Points, in no order, along strands that fork, close into loops and pass close to each other.
Two points are linked if the straight distance between their rows is under 111. Some points are linked to none.
nati: [9,19,36,8,-1,-28,22,44,-6,32,-31,-19,-21,40,-7,20,-18,0,1,54,-13,23,6,-1,-36,19,5,7,-11,12,7,-45,45,25,10,-16,-5,40,-9,18,-23,-14]
ses: [20,1,-15,6,8,-17,-13,-50,-51,9,-21,20,20,-11,0,21,20,-2,-27,-28,-17,19,40,3,8,16,17,46,10,-22,24,6,-38,1,-30,-23,-36,6,25,-11,22,-6]
bota: [-16,-31,9,-27,4,-9,25,20,-20,3,-8,-34,-28,14,7,45,7,-23,14,-20,26,-24,27,63,-1,-8,28,-13,15,-51,-36,23,2,4,10,4,48,-20,10,8,1,-14]
rus: [-5,18,12,-8,-18,12,-21,20,52,-36,0,13,3,-1,-42,1,-11,12,-24,21,-24,15,-36,-26,14,-2,-17,-35,4,33,24,-18,29,21,25,-9,10,-28,-55,20,-39,-10]
ginog: [-29,-49,-16,-4,22,37,-53,-16,-26,-14,19,26,1,-22,-11,13,-3,-6,-12,-19,-4,-2,-12,-2,-8,-15,2,-20,-29,-2,14,24,-20,38,39,44,28,4,-36,-3,-58,3]
Leg: [-25,-42,-36,19,26,33,-19,-53,-16,-31,62,14,17,-12,15,-15,24,-2,-20,-24,14,-1,-8,-13,26,-2,31,-8,-29,-8,-27,40,-15,11,-23,50,12,-10,4,-8,-53,2]
gon: [38,-15,-25,30,33,-11,-4,22,-24,16,1,-32,-24,21,29,-5,28,9,13,-21,24,4,26,5,33,-9,22,-9,8,-26,-6,7,-33,-6,-21,-9,-19,-16,37,47,65,-12]
vofiz: [-17,45,-3,18,-50,-46,26,29,61,-21,-10,23,4,13,9,-2,-32,-21,-30,48,-6,-6,-41,-39,-14,-8,-18,-26,27,7,-12,-33,42,-13,4,-41,23,0,-27,1,-15,8]
vuvo: [-20,6,33,-9,-3,-23,10,34,-34,31,-30,-45,-29,31,5,46,-9,-15,-6,28,19,12,16,45,-29,-4,30,20,-6,-20,-34,-9,3,28,37,-9,27,7,19,6,-4,-7]
Menug: [-30,4,43,-5,-10,6,27,32,-17,27,-26,-33,-34,31,-7,14,-9,-11,28,27,35,-4,22,33,-49,1,8,24,-15,-44,-21,-16,21,12,33,28,36,23,0,-6,-1,-4]
meke: [4,11,17,-22,-39,39,4,-6,41,-44,18,18,-21,-29,-4,15,5,-8,19,8,-11,-30,-65,8,24,-11,-20,-27,-2,17,-8,13,6,-26,34,5,33,-32,1,-10,18,12]
vadek: [-18,1,-35,12,1,14,-31,30,4,23,-30,1,-37,-6,17,-44,33,9,11,-33,18,23,-3,10,17,13,-15,12,-25,9,10,-12,-27,3,17,17,-12,2,-7,25,29,41]
gofe: [-29,13,24,-11,-11,50,25,14,23,-11,13,-8,-25,7,-8,-14,27,-13,41,-2,50,-19,-25,10,-20,2,-2,13,-20,-25,-20,5,13,-23,12,29,42,8,-4,-17,17,25]
Zavil: [-8,25,35,5,-17,17,30,13,30,-21,-11,21,-2,24,-39,-14,-11,6,-26,64,-5,5,-40,-28,-24,10,5,-10,4,-12,4,-23,58,6,20,-4,29,11,-64,3,-50,-4]
Puris: [40,-30,-13,25,24,-4,-9,37,-9,27,-15,-20,-21,8,18,-11,1,21,41,-33,14,1,14,-4,26,-15,-11,-38,10,0,16,1,-14,-7,-17,-18,-16,-15,17,47,73,-6]
Rosik: [4,11,8,-18,-26,5,14,-24,34,-28,19,20,25,-24,1,-19,-30,-2,2,15,-19,-11,-30,-7,22,0,-12,-8,-3,30,-7,0,2,-21,-2,-15,-6,-24,-4,-28,4,-5]
Rimuf: [3,-12,-26,-12,-25,21,-43,-39,18,-60,20,36,19,-50,-9,-14,7,5,-17,-3,-32,25,-13,-20,13,-25,-33,6,-8,19,48,-13,-26,6,22,-7,-29,-37,-21,8,8,17]
sizuz: [-35,4,37,-11,-9,21,19,41,14,18,-14,-20,-33,9,-17,-3,-3,-2,35,5,41,-13,-9,26,-30,-5,-18,1,-6,-27,-9,-4,23,2,30,19,35,7,-20,2,2,13]
Sose: [-24,15,1,1,4,0,17,35,-27,15,-9,-53,-36,21,21,-4,33,-20,4,-10,35,14,19,36,-10,7,32,42,-2,-34,-61,14,-1,12,17,15,6,12,32,23,16,17]
Fop: [-10,-45,-25,4,15,-16,0,-4,-42,-17,6,-51,-32,20,22,6,30,-12,5,-55,4,2,24,27,26,-10,23,-22,-4,-33,-21,25,12,11,-34,-7,26,-18,30,29,-1,-39]
zeme: [6,-35,-7,19,26,-12,-42,-67,-66,-8,-3,9,15,-11,-19,4,6,-10,-8,-34,-36,-5,7,0,-2,-15,-7,5,10,8,27,20,-33,22,-20,-7,-26,1,-7,4,-30,-30]
duf: [56,16,-7,19,5,-68,21,45,15,33,4,9,-9,8,33,28,-22,14,-20,23,6,13,14,-20,-32,12,-13,-12,14,-9,38,-52,-13,-30,17,-21,-6,1,62,23,34,10]
luve: [54,-36,-17,-1,-8,-12,-6,-37,-50,-8,18,6,36,42,14,-24,0,18,13,-43,-15,11,55,-42,10,-15,-13,-7,24,-2,1,17,-29,5,-57,-16,-34,-16,26,-3,34,-47]
Lat: [-14,-28,9,-21,-8,-15,14,9,-6,17,1,-8,-14,12,-2,22,-21,-2,29,0,12,-23,3,51,9,-20,6,-31,8,-24,-26,19,0,0,10,-2,39,-20,-7,-11,21,-12]
temok: [9,6,31,6,7,-6,-4,59,2,47,-43,-39,-28,32,-8,7,-8,11,15,10,6,34,20,9,-22,16,-12,-7,-16,18,14,-36,26,26,9,7,-10,29,-15,31,-11,-12]
Timo: [-51,-2,-14,-9,-2,26,-5,-8,-2,-15,11,-8,-19,-9,14,-25,26,-6,7,-10,28,13,-25,17,22,-4,13,24,-29,-13,-27,19,-22,11,37,24,32,12,-13,-9,-15,32]
dalif: [-27,10,-7,-10,-15,33,-9,-3,25,-30,21,0,-27,-27,13,-19,25,-5,22,-12,10,-3,-55,10,32,-6,-3,-3,-16,11,-18,11,-14,-11,27,5,22,-16,-3,-4,25,30]
Besi: [12,-50,-19,13,35,-6,-26,-55,-80,-12,7,-6,16,9,-5,2,13,-9,-10,-49,-31,-16,5,5,-1,-1,13,-10,10,-5,-5,38,-16,20,-51,3,1,3,12,-8,-49,-44]
Zosi: [-7,19,19,1,4,-18,-22,21,-50,42,-48,-32,-20,25,-3,32,7,-26,-28,21,3,34,23,24,-31,9,41,40,-31,4,-8,-8,3,24,25,-19,5,16,19,16,6,1]
vilot: [-34,9,20,-3,5,60,-7,15,24,-17,17,-5,-38,0,-11,-25,23,-5,31,-25,47,6,-31,-12,-22,13,-6,3,-52,-17,4,2,8,-7,26,46,41,15,-20,-1,-11,13]
zeg: [3,5,3,4,-22,-48,17,-8,2,-2,1,46,33,-10,4,15,-21,-10,-31,21,-33,-1,19,-9,-2,-10,-22,20,28,9,35,-31,10,-7,-5,-22,-42,1,-3,-14,23,0]
sep: [-2,37,-1,-6,-18,-11,6,-13,29,-45,13,54,41,-43,-22,-6,12,2,-67,20,-21,8,4,-30,-5,-5,-34,26,40,17,48,-28,19,-12,2,-10,-37,-10,-21,-13,3,41]
temi: [7,-24,-31,36,44,-3,-52,-43,-57,9,-10,18,22,-11,3,-8,32,0,-14,-41,-16,3,16,-13,1,6,-9,20,1,8,22,4,-48,13,-35,21,-32,11,1,14,-30,3]
gipu: [-15,13,15,-7,-9,-20,-5,-41,3,-32,9,37,42,-35,-23,-7,-12,-8,-21,24,-37,-8,1,-7,-2,-8,-19,29,30,27,33,-8,5,6,5,-16,-41,-5,-19,-20,1,10]
buna: [38,-9,-29,33,32,-3,-31,-34,-54,28,-5,16,27,8,4,-1,26,17,-8,-44,-17,17,43,-14,3,18,9,29,9,4,32,2,-44,-4,-53,4,-34,0,21,0,8,-18]
saro: [-25,-4,25,-25,-37,19,3,-3,42,-35,18,34,12,0,-28,19,-9,-11,-8,54,-23,-33,-18,4,4,-8,3,-12,-9,7,23,8,22,12,48,4,36,-15,-30,-26,-19,3]
pido: [27,-2,8,-1,34,-22,10,-33,-46,19,4,-10,32,18,3,27,-37,-6,15,8,-22,-9,33,14,0,5,36,12,12,13,-12,18,-12,-1,-44,-3,-17,6,18,-25,-7,-41]
semik: [-17,24,36,-4,-2,43,27,55,22,18,-20,-21,-49,0,-16,-8,9,10,45,-12,60,5,-36,-6,-44,-4,-23,-10,1,-10,-14,-10,44,-18,13,-5,23,9,-23,25,8,16]
godu: [68,20,-19,14,19,-21,22,28,-18,39,6,15,13,1,18,8,-8,47,-9,-20,-8,30,38,-19,0,31,-6,14,2,-7,41,-38,-21,-21,-5,-12,-36,-6,47,-4,30,-7]
zudib: [5,-30,36,-13,-28,-9,13,5,44,3,12,28,-15,22,-23,32,-37,0,34,13,5,-42,-5,23,-7,-9,-19,-68,-6,9,-5,-2,34,-13,8,-2,54,-14,-34,1,10,-13]
dun: [-15,0,34,-12,-42,-8,27,8,59,-17,9,27,2,23,-14,26,-18,-7,2,55,-5,-37,-23,0,-5,6,-14,-33,-2,2,-7,-16,44,-10,20,-7,52,0,-33,-23,-19,-4]
pupip: [2,-4,28,0,20,7,-6,33,7,35,-17,-20,-3,27,-26,0,-20,17,4,-5,-9,9,7,-1,-16,9,-17,-14,-7,31,21,-13,29,12,1,20,-5,28,-42,0,-40,-35]
Pez: [20,2,-27,-5,-4,50,-45,-45,16,-58,37,21,21,-57,1,-4,5,1,7,-3,-32,18,-27,-27,7,-16,-17,-1,-21,36,16,13,-26,14,3,6,-15,-34,-15,2,-35,9]
Zafev: [27,-11,-3,4,38,-22,-16,-4,-60,15,-20,-40,-3,21,5,35,2,-17,-31,-17,4,23,44,16,5,16,59,11,-22,2,4,10,-20,10,-25,-33,0,0,28,15,6,-37]
Voko: [8,7,2,15,-26,-46,-2,-8,-38,17,-12,46,18,-13,-4,37,13,8,-49,-4,-35,27,29,5,-2,-17,-12,34,26,-22,60,-27,-5,5,4,-16,-34,-11,7,-12,36,5]
Leto: [-25,7,33,7,-21,-16,35,41,16,9,-31,-1,-15,32,-18,-5,-17,3,-5,54,-9,1,-25,-6,-28,9,-4,-1,2,-9,6,-40,64,20,21,-10,25,25,-46,7,-36,0]
pafop: [6,28,26,-3,31,26,41,58,12,31,6,-42,-35,15,2,-21,1,7,54,-18,58,6,-2,-9,-25,3,0,-2,-9,-5,-29,-8,34,-21,-17,8,7,24,-3,26,22,4]
refuv: [-32,31,-13,16,0,14,23,25,4,19,4,-34,-28,10,24,-44,37,-10,16,-6,35,5,0,15,0,-1,18,39,-6,-17,-63,15,-1,-9,-6,16,-21,14,35,16,44,47]
Lata: [-7,15,-10,19,-36,-73,23,42,29,13,-5,6,0,9,34,36,-30,-24,-11,43,-17,-3,-3,-10,-30,-15,-17,-2,28,3,15,-41,20,15,13,-34,-1,6,15,20,13,10]
riko: [23,-12,2,15,36,6,10,34,0,20,19,-30,-14,11,19,-17,-14,10,50,-34,22,-3,7,6,26,-15,0,-39,-5,14,-12,18,12,-20,-32,1,-3,-8,-4,28,48,-22]
Mokuv: [65,-17,7,12,-2,-53,13,13,15,11,0,11,14,21,21,18,-59,18,18,11,-13,5,28,-9,-1,-6,-23,-44,11,16,11,-38,4,-14,-16,-42,-22,5,20,24,29,-26]
rusep: [-36,16,-14,9,-45,-47,9,26,21,5,-27,8,6,-5,19,-4,-6,-29,-20,38,-12,-3,-10,9,-13,-20,-23,20,19,-5,16,-30,7,7,30,-20,-21,-10,16,-6,21,29]
zome: [34,-22,-16,1,-21,-17,-3,-7,0,3,-5,26,15,1,14,-25,-13,19,13,-28,-9,12,23,-13,24,-8,-30,-5,1,-5,27,-14,-23,-17,-17,-28,-36,-25,9,-5,49,-13]
fup: [56,21,13,-1,33,-35,20,21,-9,27,2,-22,21,23,26,18,-40,3,9,46,1,12,37,-7,-14,30,31,16,-1,21,-14,-29,-11,-11,-31,-9,-22,29,41,-3,18,-17]
kidu: [-27,-54,17,-16,-11,-6,-10,-10,-8,17,-8,1,-11,20,-26,22,-25,-5,13,-12,-4,-20,3,39,9,-18,4,-39,-6,-14,15,17,-4,21,26,22,42,-17,-28,-8,-8,-28]
dop: [31,-15,31,-5,2,-10,23,29,33,25,5,6,-22,13,-4,37,-50,22,47,0,19,-22,-8,13,-9,-16,-21,-82,15,22,-25,-7,42,-23,-6,-25,40,0,-23,26,14,-8]
vus: [29,52,6,-12,-17,20,-10,-41,44,-47,14,31,51,-53,-32,-9,10,8,-56,24,-12,12,-6,-51,-7,13,-29,11,34,24,24,-13,-2,-23,-21,-8,-38,-17,-12,0,-12,34]
mus: [2,-19,-33,10,17,50,-43,-42,-10,-35,59,28,21,-43,22,-10,15,-3,7,-15,-7,11,-26,-31,9,-13,9,-10,-39,15,-8,38,-34,22,-4,35,8,-24,-10,-15,-52,15]
kavu: [-27,-21,-12,-3,20,-7,16,18,-27,-5,13,-56,-48,4,15,39,39,-11,9,-55,36,-14,30,52,-5,-5,38,-4,7,-44,-31,25,14,1,-6,12,39,-13,20,41,1,-13]
tigo: [33,18,2,-2,10,56,-29,1,49,-29,24,-4,-7,-21,-3,-21,13,13,5,-25,-4,17,-44,-35,18,21,-17,-30,-18,35,-7,9,-14,-21,-13,30,1,-12,-22,6,-30,-15]
zuz: [-17,-80,-8,-11,9,18,-38,-29,-44,3,0,14,1,9,-23,17,-10,-7,-15,-39,-17,-17,-2,18,-6,-17,3,-48,-8,-10,24,20,-19,29,14,33,35,-5,-29,-3,-42,-29]
toda: [-15,-11,-27,18,26,3,-13,8,-19,20,4,-30,-14,17,19,-14,9,-3,11,-39,12,18,10,19,25,5,14,1,-17,-1,-20,13,-15,9,-19,27,-3,9,0,17,10,-17]
luni: [14,-16,-26,-3,-15,-5,-12,-33,-18,-9,8,43,29,-29,-2,-20,13,27,-20,-27,-25,22,19,-20,10,-7,-32,29,14,-9,45,-21,-33,-17,-5,-8,-41,-17,1,-17,29,10]
pufa: [-20,10,21,-13,21,8,11,-10,-41,23,-15,-19,2,29,-11,17,0,-10,6,15,1,-5,22,25,-10,11,36,42,-11,-15,-21,16,11,11,8,32,26,37,2,-36,-25,-17]
Vake: [46,18,4,6,9,-31,9,61,3,47,-26,-17,-19,23,20,9,-4,4,-1,26,14,16,23,0,-22,27,2,3,-6,3,8,-38,-12,-1,20,-8,-19,12,43,26,29,11]
dag: [20,36,15,-1,-24,-1,19,26,54,3,-10,11,-23,-8,18,18,-20,-12,4,14,20,-21,-56,-17,0,-14,-23,-42,18,27,-42,-9,36,-47,-6,-37,12,-6,1,-3,15,21]
novap: [-40,-29,-38,16,27,5,3,-52,-13,-11,48,-20,3,12,21,-14,25,7,-20,-34,17,-3,16,12,32,6,37,-9,-18,-21,-40,35,10,-10,-49,57,5,11,18,-10,-33,-22]
nuba: [2,40,4,6,-36,-23,-2,10,53,-51,-1,42,21,7,-20,-1,-30,-11,-47,31,-16,11,-38,-41,13,-5,-22,-33,32,24,2,-35,31,2,7,-34,6,-25,-43,15,-17,2]
vek: [5,10,51,-8,17,28,33,-20,22,4,-6,8,18,9,-33,-11,-11,13,2,59,-7,-27,-1,-22,-37,25,6,20,-1,0,4,8,44,-13,-6,22,18,35,-31,-37,-55,-4]
papu: [-32,37,12,-3,-40,-14,33,11,39,-34,-4,18,14,-9,4,-12,-14,-17,-29,67,-15,-5,-39,-25,-6,-5,-10,6,6,13,1,-19,43,-3,22,-23,6,2,-8,-35,-21,21]
Gef: [-43,-19,27,3,-21,-11,-8,37,24,24,-25,-10,-24,-12,-17,17,-12,17,22,-4,-2,-5,-27,35,0,-26,-26,-32,8,13,5,-11,16,34,34,-6,23,-27,-22,23,17,4]
Rolup: [10,-15,-6,11,-17,-37,-19,8,-29,27,-40,-6,-4,10,9,30,-4,-6,-13,-1,-7,23,24,21,12,-2,10,6,0,-14,18,-21,-28,17,13,-29,-21,-15,16,15,32,-16]
kitup: [52,-27,14,5,4,-20,-9,-65,-57,6,19,6,51,8,-1,-14,-7,10,21,-25,-30,-7,40,-26,-10,-16,-16,2,36,14,17,12,-26,-7,-60,-10,-39,-4,8,-7,10,-32]
gokal: [52,-22,11,-8,31,-35,3,-22,-60,0,4,-31,20,37,13,27,-25,-12,0,3,-10,19,43,8,3,-4,50,-15,6,-3,-7,9,-16,4,-38,-34,-1,-11,32,-1,9,-58]
vakuf: [19,10,21,5,-7,-36,24,29,48,23,6,3,-13,25,1,24,-53,15,12,25,2,-9,-6,-4,-11,4,-22,-58,13,15,-26,-27,42,-12,1,-32,20,26,-24,12,-12,-18]
gar: [1,11,12,0,-35,-28,18,9,46,-9,7,15,-3,-15,16,0,-37,-9,8,19,-6,-23,-36,-1,11,-16,-30,-28,5,16,-18,-12,19,-23,8,-39,3,-21,2,-15,21,11]
Dez: [21,57,-2,-6,15,24,-15,-32,28,-21,-12,17,33,-42,-38,-43,26,28,-31,23,-10,6,9,-49,-26,30,-23,33,24,16,29,-7,-4,-13,-21,0,-46,18,0,-6,-27,52]
rusos: [4,-49,-43,0,-8,-24,-11,-13,-36,-24,-12,-31,-33,18,30,-3,48,-8,0,-56,4,15,25,-2,42,-4,1,6,-1,-35,-6,12,-18,13,-31,-39,-4,-23,46,36,30,-21]
didon: [-27,-42,-35,-9,11,-1,22,-29,-15,-20,31,-27,-15,15,14,-2,29,-9,-5,-47,11,-20,17,32,33,-3,30,-17,-15,-42,-33,37,11,-6,-31,23,34,0,14,-1,-13,-22]
pevo: [39,46,2,0,32,48,-40,-30,29,-14,-4,-10,24,-35,-37,-33,21,18,-17,18,-9,12,-16,-57,-26,15,-15,1,3,27,11,1,-5,-3,-26,10,-30,12,-23,16,-62,22]
pasi: [21,-8,21,-23,-25,59,7,-15,43,-44,46,25,-4,-3,1,14,7,-20,32,-11,3,-39,-36,-1,21,9,1,-28,-23,12,-10,32,-5,-29,2,51,40,-20,-2,-15,19,-6]
Tez: [-4,1,-10,0,-3,-28,7,35,-18,14,-20,-37,-32,-5,25,17,11,-30,-10,-1,25,0,8,34,3,-7,18,25,17,-31,-43,10,-24,5,14,-23,-10,-14,40,24,31,16]
pali: [-22,27,-40,1,-29,-1,9,10,23,0,-18,7,6,-21,31,-47,24,-13,-12,5,11,1,-12,5,14,5,-3,40,-4,-20,-11,-8,-29,-14,18,-6,-25,3,40,-18,40,55]
nes: [-30,27,1,7,7,33,38,42,7,10,18,-27,-29,-7,18,-16,23,-1,31,-1,53,-8,-29,7,-16,-18,10,28,12,-4,-55,18,21,-25,-10,0,-9,4,10,10,52,42]
dupim: [-9,-32,-18,-1,-11,-22,11,24,-12,-1,-27,-17,-34,-26,29,17,9,-21,4,-15,22,-15,-15,24,5,-41,4,7,44,-28,-34,28,-24,4,14,-43,-14,-33,32,28,46,28]
Bor: [-28,-41,-15,-1,-28,-25,-19,10,-8,10,-50,-10,-32,-20,7,6,7,-2,13,-26,3,6,-13,32,17,-33,-9,-11,19,-25,-7,5,-29,25,24,-29,-4,-34,9,36,35,6]
kelu: [-46,-8,-38,-16,-1,1,10,-21,-24,-13,-7,-30,-12,1,18,-7,32,-16,-13,-23,11,3,0,38,35,11,32,40,-15,-24,-35,21,-10,12,11,8,21,19,19,-5,-28,17]
vita: [-16,21,4,-8,-11,-10,25,32,10,22,-11,-22,-6,5,25,-24,-7,-9,14,31,10,-4,-6,11,-2,5,0,22,-4,-4,-32,-4,4,-5,17,-6,-7,14,18,-19,14,15]
Nezo: [-24,-15,-28,7,-17,-5,-38,26,-14,27,-55,-18,-40,-3,15,-3,34,-4,-1,-31,15,29,6,35,13,2,-7,15,-6,-14,-3,-8,-36,26,34,3,-2,-8,11,46,24,28]
lav: [-16,11,-45,-6,-14,6,-19,10,13,-1,-23,22,-1,-22,4,-38,24,12,-16,-9,-6,20,-3,0,17,11,-18,32,-19,1,26,-27,-25,-2,30,0,-29,-3,2,-2,23,42]
kesep: [9,-11,22,-6,29,55,-28,-31,5,-5,40,8,37,-30,-32,9,5,-3,5,17,-15,-43,0,-22,-35,2,6,-14,-18,7,15,32,-5,12,-1,44,24,25,-21,-33,-59,7]
Pegub: [57,3,-27,13,1,-21,25,25,10,25,2,17,12,-7,29,-19,-12,30,15,-24,3,10,26,-24,19,8,-23,-5,6,-18,16,-18,-13,-33,-14,-23,-32,-16,43,3,60,3]
sebed: [12,32,33,-19,-24,30,6,14,55,-21,-6,9,-28,-7,-15,11,4,3,7,6,12,-13,-63,-12,19,6,-23,-45,3,18,-21,-4,27,-30,19,-1,29,-18,-22,-2,0,0]
Menun: [3,1,31,-16,12,26,15,14,32,14,6,-5,3,19,-22,-10,-15,11,17,12,10,-6,-1,-5,-18,17,-10,-12,-20,10,-2,-2,26,-17,0,21,23,24,-35,-29,-32,-26]
daf: [-56,11,23,-13,-41,6,22,15,17,-20,-11,5,-1,0,-12,-7,0,-10,-13,59,-8,-19,-30,12,-8,-14,2,17,-8,-12,3,-10,30,21,59,-1,27,3,-17,-27,-18,24]
Supum: [27,21,-13,14,-5,-10,-13,59,-21,58,-41,-1,-28,19,4,8,20,24,-14,1,-3,35,28,4,-24,27,2,17,-18,-6,35,-41,-15,16,37,-5,-18,-4,44,24,32,20]
Domig: [-37,30,-13,-15,-39,-17,16,-11,22,-19,-14,20,27,-30,19,-27,1,-23,-30,32,-4,2,-11,-6,8,-14,-5,41,7,0,6,-15,-11,-11,25,-12,-27,6,23,-42,17,39]
gapa: [14,40,40,4,12,24,26,-19,20,-10,-24,4,10,2,-40,-36,-5,18,-25,66,-8,3,-26,-39,-37,20,9,12,12,1,-4,-4,44,-5,-8,3,-12,32,-43,-6,-61,3]
lubiv: [-9,6,14,-16,23,-10,17,-36,-32,11,-5,-3,26,7,-5,22,-21,-3,7,26,-18,-23,20,16,5,10,34,29,17,2,-21,27,4,7,-14,7,4,20,8,-51,-19,-14]
vila: [-16,-34,-48,-4,-15,-12,-2,-35,-29,-14,-14,-6,-1,-2,19,-18,24,-16,-8,-38,-6,15,5,8,47,-7,4,21,-2,-27,-4,11,-35,3,-13,-22,-16,-8,22,7,10,-2]
zafo: [-17,-3,8,-12,21,32,-24,-56,-3,-24,26,26,28,-36,-33,16,0,-8,-1,26,-23,-37,4,-3,-15,-12,19,10,-2,-5,12,54,-10,24,28,22,22,16,-19,-32,-46,16]
mabem: [-36,-6,-38,-15,-9,-13,-7,-36,-29,-16,-35,0,7,-16,12,-2,19,-24,-28,-14,-8,8,-1,21,32,3,16,45,-1,-13,-7,7,-28,12,21,-15,-14,15,20,-4,-13,19]
vif: [-5,-6,-1,-27,-20,26,7,-53,10,-45,40,20,30,-22,0,-14,-18,1,10,7,-20,-17,-25,-5,26,1,24,3,-7,9,-14,40,-24,-12,-2,6,12,-31,11,-41,-1,2]
relop: [41,6,26,3,21,-31,9,-44,-28,17,9,9,49,-9,-6,12,-29,6,23,11,-26,-15,38,-7,-9,15,0,19,34,28,7,6,-8,-14,-62,-16,-44,12,14,-18,1,-13]
Bar: [-32,26,-11,16,36,30,22,32,2,20,37,-41,-32,11,5,-2,20,11,47,-31,63,-10,2,2,-11,-18,18,-7,-6,2,-33,11,29,-23,-24,27,1,4,-2,29,46,8]
tiru: [-2,-24,-41,44,36,-4,-28,16,-30,20,4,-36,-44,18,38,-10,42,4,7,-51,36,20,23,14,31,-8,9,-23,-9,-17,-9,6,-12,7,-35,16,-9,-3,11,61,38,-18]
Vuzo: [-39,25,31,-10,1,-13,14,-34,-12,-26,1,31,24,-13,-23,12,-15,-9,-16,59,-32,-39,-2,7,-4,-8,18,38,20,0,11,21,16,22,34,-4,0,27,-8,-44,-27,10]
tes: [34,44,-13,-2,14,4,-3,-1,25,17,-24,23,29,-2,-33,-28,13,35,-31,6,-9,8,20,-35,-18,28,-26,18,19,22,28,-28,6,-16,-28,-2,-53,13,-15,-2,-23,11]
goti: [-18,30,22,-12,5,18,-5,-48,12,-41,23,19,37,-52,-28,-2,-10,6,-2,48,-29,-23,-7,-16,-7,-2,6,26,16,15,18,31,4,17,10,-8,-10,7,-5,-33,-32,22]
tutug: [4,-23,7,-25,-18,54,-8,-42,31,-43,51,26,20,-10,-2,3,0,-20,15,10,-1,-26,-13,0,11,4,24,-17,-25,0,-8,52,-25,-5,-2,49,39,-10,-4,-35,-14,1]
Badi: [-1,-11,4,13,31,50,-14,19,19,0,57,-6,12,7,-10,-25,-3,8,16,-40,20,-9,-15,-21,-11,25,-11,-30,-36,23,-6,14,-2,-14,-34,59,22,14,-20,-19,-28,-26]
Fofa: [-41,-14,-13,-13,1,20,-31,-16,-10,-8,-6,0,-4,-7,-9,-8,0,3,-6,-5,-11,6,-14,13,16,-9,2,7,-15,3,8,13,-19,22,44,17,13,6,-24,-10,-31,7]
zogug: [23,-1,7,16,33,36,2,24,23,14,36,-15,-6,14,0,-27,-12,16,39,-51,23,-3,-18,-6,18,9,-9,-50,-21,32,-10,18,18,-33,-47,26,14,-3,-23,4,10,-29]
Bugi: [-15,9,-39,0,-31,-21,-5,-7,-24,10,-23,38,4,-24,6,0,21,15,-38,-18,-15,24,11,7,13,-4,-17,38,8,-28,40,-32,-31,2,32,-4,-31,-12,13,-12,34,31]
dero: [12,11,9,3,42,37,-33,-17,10,-1,18,-11,30,-28,-34,-14,0,14,0,-3,-20,-16,-13,-32,-24,10,-18,-7,-8,41,16,13,-6,5,-19,16,-9,15,-26,-4,-64,2]
zifi: [33,16,-4,17,-12,-67,20,31,10,22,0,18,10,17,24,47,-33,-10,-25,42,-18,12,24,-26,-32,7,-2,-2,16,11,34,-53,10,2,-3,-31,-19,29,23,15,17,-6]
munab: [-28,-4,18,-35,-7,6,22,-37,2,-7,6,22,30,3,-14,9,-16,-15,-4,48,-3,-40,6,18,3,4,27,19,3,-10,-13,27,6,-1,20,12,27,18,2,-63,-15,4]
Nem: [64,30,-11,7,15,-17,10,23,16,42,-23,23,23,15,-7,-1,-12,40,-12,-3,-7,21,38,-27,-10,35,-13,0,12,13,26,-37,0,-16,-19,-13,-52,17,8,6,-6,-14]
giki: [23,-50,-23,8,8,-6,-21,-33,-59,-8,10,-16,15,40,13,-21,-3,1,13,-48,-19,4,20,-14,11,-17,8,-20,11,-4,-2,29,-21,16,-52,-8,-14,-11,14,4,1,-60]
faf: [2,-2,-7,-6,-26,7,-33,-3,44,-37,1,20,7,-23,-26,-12,-7,10,-19,-5,-29,17,-27,-17,22,-7,-34,-17,-2,33,41,-16,-4,-1,24,-17,-19,-38,-32,15,0,0]
lus: [-9,2,1,-4,20,-11,-15,-9,-53,26,-33,-32,-1,18,-3,37,-2,-16,-14,-15,-7,23,20,34,2,9,37,25,-15,-1,-8,13,-6,19,-3,-4,6,14,7,-5,-17,-27]
gagep: [-26,-17,-20,29,39,27,-24,13,-7,10,35,-15,-7,15,13,-31,8,8,12,-50,21,17,-6,-1,6,14,-3,-13,-36,15,-12,8,-7,3,-24,62,5,20,-20,-1,-20,-16]

How many points has the smallest loop of links through each point below? Write none if it is on no loop.
Fofa: 13
refuv: 26
vek: 8
Dez: 9
Bugi: 13
sebed: 8

A piece is all that can be reached along the links. How many separate loops has the piece of each point below (a circle has one, a figure eight two, a Y none), and how many tips (points with one link)?
rusos: loops 2, tips 1
Nem: loops 4, tips 3
Leto: loops 1, tips 0
gon: loops 1, tips 0
